The views of a scene show one set of named points, each view turned or mirrored, shifted and resized as a whole, with a little noise and some points left out.

Scene 1
View 1
Z_436: [ 15  -1   0   2   7 -26   2 -15  12  21 -20 -11   9  16  -7   0   4  -3
   7   4   0  -3  -5 -14   0   0  10  -7 -16   0]
Z_717: [ 10   3   0  -3   9 -26   3 -11  20  31 -20  -7   6  21 -16  -1   9  -7
   8  22   5  -4  -2 -18  -1   7  12 -10 -26   1]
Z_650: [  5  -2   9   3  11 -30  20   3  38   3 -21   3  14  13  11 -25  24   6
  12  40   2   1   3 -11   1  21  33   9 -37 -20]
Z_25: [ 16  -7   3   8   3 -22  -5 -12   3   7 -12 -11   7   6   4   3  -2   1
   0 -16  -8   1  -4  -5   3  -4   1  -5   0   4]
Z_972: [ 17  -7   2   8   1 -21  -8 -15  -2   8 -11 -13   6   6   3   6  -5   0
   1 -22  -9   0  -4  -4   1  -7  -2  -8   4   6]
Z_35: [  1  -8   5  10  -1 -21  -5   3   8  -2  -1  -5   1   3  10   1   0   3
  -4  -6 -12   2   2   0   3   5  -2  -1   0   3]
Z_74: [  6 -12   5  14  -5 -16 -13  -2  -7  -9   4 -11   2  -4  15   7  -9   6
  -9 -33 -17   4   1   8   6  -7 -12  -2  17   8]
Z_171: [ -4  -1   3   0   7 -26   7   6  28  16 -10   0   4  14  -4  -7  14  -1
   5  32  -1  -2   4 -11   1  17  13  -1 -28  -4]
Z_602: [  7  -9   8  11   1 -22  -1   0  11  -7  -6  -5   7   1  16  -6   4   7
   0  -5 -10   4   2   0   4   3   6   3  -2  -5]
Z_318: [ 19  -5   6   6   8 -27   9 -12  18   5 -25  -8  15  11   8 -11  10   3
  10   6  -2   1  -5  -8   1   4  20   1 -17 -12]
Z_440: [ -7  -2   2   3   1 -20  -4   6  15  16   1  -2  -2   9  -6   6   4  -2
  -4  16  -5   0   6  -6   2  12  -2  -7 -12   7]
Z_483: [ 16  -3   3   4   7 -27   7 -11  17  12 -21  -8  11  12   2  -7   9   0
   9   7  -1  -1  -4  -9  -1   4  17  -4 -18  -7]
Z_764: [ 13  -2   1   2   5 -26   1 -14  12  19 -18 -10   8  13  -6   1   3  -3
   6   3  -2  -1  -3 -12   0   1   8  -7 -14   1]
Z_362: [ -8 -17  11  19  -7 -15 -11  17   2 -29  16  -2   1 -13  33  -2  -2  13
 -14 -23 -23   7   7  15   9   4  -9   7  18   2]
Z_473: [  8 -12   7  14  -3 -19  -3   0   3 -16  -3  -7   7  -4  23  -4   0   9
  -4 -19 -17   6   1   6   5   1   1   4   9  -1]
View 2
Z_436: [ 15   9  11  -6   4  16  -6   0  -5   6  -4  -7   2  21  10 -15  -2  11
  -5   6  31   5   2  11 -12   3  -6  25 -17   7]
Z_318: [ 18  12   3   0  11  23  -9  -3   1  10  -6 -11  -2   7   9  -6  -7   9
  -9  21  18  10  22  18   4   9 -10  16   8   3]
Z_602: [ 13   5  -3  -2  12  14  -7   1  -6  14 -12   8  -7   4  16   8 -10   7
   6  15   8  -1  22  15   3   0 -16  -5  27  -3]
Z_362: [  8  -4 -15   0  19   1  -5   4 -13  22 -26  33 -17 -10  25  37 -20   0
  26  15 -14 -14  35  14  11 -12 -26 -41  63 -13]
Z_25: [  4   6   8  -7  10   9 -10   1  -1  10  -3  15  -8   7   5  -4  -7  19
   8   3  24 -18  13   3  -9  -6 -16   7   5   5]
Z_972: [ -1   6  11  -9  11   6 -11   3  -1   8   0  21  -9   5   3  -4  -8  23
   8   0  25 -26  11   0  -9  -9 -18   6   5   7]
Z_171: [ 32   4  -6  -3   1  17   1   2 -24  12 -23 -22  10  32  34  -1  -1 -11
  -4  15  15  36  -5  28  -9   9   6  12  -7  -4]
Z_473: [  5   3  -1  -1  16  10  -9   0  -1  15 -11  21 -15  -8  11  13 -14  12
  12  13   5 -16  33   6   6  -6 -23 -13  37  -3]
Z_650: [ 44  12  -8   5   6  38   0  -5 -12  14 -20 -47  11  25  29  -5  -3 -15
 -24  37  10  58  16  40  11  27   6  21   6  -5]
Z_35: [ 10   1  -2  -3  11   4  -5   4 -13  14 -15  14  -6   8  19  10  -9   7
  15   7  10  -8  10  10  -6  -7 -13  -9  19  -2]
Z_717: [ 23   7   8  -7  -1  14  -4   0 -15   6 -10 -21   9  35  17 -20   1   3
 -10   7  34  21 -15  20 -20   7   5  30 -29   5]
Z_764: [ 13   7   9  -7   5  14  -7   0  -6   7  -4  -5   2  20  10 -13  -1  13
  -1   7  29   2   2  10 -13   2  -5  20 -12   6]
View 3
Z_764: [-13   0  -1   1   2  -2   7 -10  -2  -2   3  -3   8  -4  -1  14   6   6
   5  -3   2  -4  -6   4   8  11  -2   1  -3  -5]
Z_25: [ -8   5   1  -1  -2   7  11   7  -5 -10   6   0   2  -4  -4   9   9  -7
   4  -3   3   0  -6   5   9   7  -3   2  -3  -6]
Z_74: [  0   9   5  -2 -12  22  10  28  -4 -21   7   5  -1  -5  -2   4  10 -24
   1  -1   6   9  -2   6  12   1  -6   2   3  -8]
Z_483: [-17  -4  -6   1   0  -5   8 -19   0  -2   1  -4   6   5  -2  11   9   4
   7   4  -1  -5  -6   2   8   6  -3  -4  -3  -3]
Z_318: [-15  -3  -6   0  -4  -1   9 -16   1  -6   1  -2   3   9  -6   7  11  -1
   9   8  -5  -1  -5   1   8   3  -4  -6  -1  -2]
Z_972: [ -7   8   3  -2   1   9  14  10  -6 -11   7   1   2  -4  -7  10   9  -8
   3  -6   5   0  -7   8   9   9  -3   3  -3  -6]
Z_171: [-19 -10  -9   4  -5  -5 -16 -25   8   3  -9  -6  13   0  14  13   3   9
   3   5   2  -3   0  -7   5   4  -1  -3  -3  -8]
Z_602: [-10  -1  -4   1 -11   9   3   0   2 -12   0   1   1   4  -1   5  10 -12
   5   7   0   5  -1   0  10  -3  -4  -3   3  -4]
Z_436: [-15  -1  -1   1   5  -3   8 -13  -3  -1   3  -4   7  -3  -1  15   6   8
   6  -3   2  -7  -7   4   7  13  -1   0  -6  -5]
Z_717: [-18  -5  -3   3   7  -9  -3 -23   0   5  -2  -8  13  -6   6  18   3  17
   2  -4   3 -10  -6   0   5  15  -1   0  -8  -8]
Z_473: [ -6   4  -2  -1 -14  16   6  12   1 -17   3   4  -2   5  -4   1  12 -21
   5   7   0   8   0   1  11  -4  -5  -2   5  -5]
Z_35: [ -6   2  -2   1 -12  12  -2   7   1 -12  -1   2   5  -3   5   7   8 -11
   1   2   4   5   0   0  10   0  -4   0   2  -8]
Z_650: [-26 -16 -16   4  -9 -12 -12 -43  11   6 -11  -7  10  16   5   7   9   9
  11  17  -8  -3   0 -10   5  -5   0 -12   0  -2]
Z_440: [-10  -3  -3   4  -7   5 -14  -2   4  -3  -6  -3  12 -10  16  14   2   1
  -2  -2   9   0   2  -4   8   6  -2   2  -2 -10]
Z_362: [  1   4  -2   0 -27  27  -3  27   4 -23  -2   7  -2   3   5  -3  11 -34
   1  10   4  17   7  -2  13 -13  -6  -2  10  -6]
View 4
Z_440: [  2  -5  -9  30 -24   8   0  -8   2 -14  -3   9   2   6  -8   3  -7  -7
  -4  -7  12  -2   0  -3  -4   3  -3 -13   8  -1]
Z_483: [ -1  11  -9   7 -17   5  -2  -2  -7 -15  11   9  16   1   7 -10 -12   2
  -1  -1   5   2  -4  -5 -13 -10   2   4   7   1]
Z_318: [ -8   9  -7   4 -14   3  -3  -6 -11  -7   8   3  18  -3   9  -9 -13   6
   2   1   5   5  -3  -2 -14 -13  -2   2   6  -3]
Z_473: [-21   0   1  14 -12  -4  -3 -19 -16  12  -3  -6   5  -1   6   6 -11   5
  13   2   6  11  -3  16  -4 -17  -9 -22   3  -7]
Z_602: [-14   0  -3  13 -16   0  -3 -14 -12   2  -2  -2   9  -1   4   0 -11   5
   5   2   7   7  -2   6  -9 -11  -6 -12   5  -6]
Z_972: [ -6  11  -5  17 -12  -3  -3  -5  -9   0  15   7  -1   8   8   1 -15  -4
  14  -9   2   5  -7  17   5 -22  -4 -20   3   4]
Z_650: [ -3   0 -12   0 -23  13   0  -7  -4 -23  -5   3  33 -10   1 -17  -7   9
 -20   9  12   1   4 -26 -33   7   1  25  10  -9]
Z_74: [-18   0   1  24 -12  -6  -4 -17 -12  18   2  -3  -8   6   4  12 -13  -1
  20  -6   4  10  -5  27   8 -21 -10 -36   1  -3]
Z_436: [  6  13 -11  13 -17   5  -2   1  -3 -18  19  14  10   6   6 -10 -14  -3
   0  -7   4  -1  -7  -1  -6 -11   4   0   8   6]
Z_35: [-11  -1  -2  23 -17   2  -1 -15  -8   1  -2   1   1   5  -1   5 -10  -1
   6  -3   8   5  -2   9  -4 -10  -6 -19   5  -5]
Z_764: [  4  12 -10  15 -17   5  -2  -1  -4 -15  15  13   8   6   4  -7 -12  -3
   1  -7   5  -1  -5  -1  -4 -12   2  -4   8   5]
Z_717: [ 13  11 -16  17 -23  10  -1   5   4 -28  16  20  11   8   0 -12 -11  -5
  -9  -8   8  -7  -4 -11  -8  -2   6   6  10   7]

In a view up to two points have been moved. Name them for each view, in the order of its rows, or write none.
view 1 -> Z_318
view 2 -> Z_362
view 3 -> none
view 4 -> none
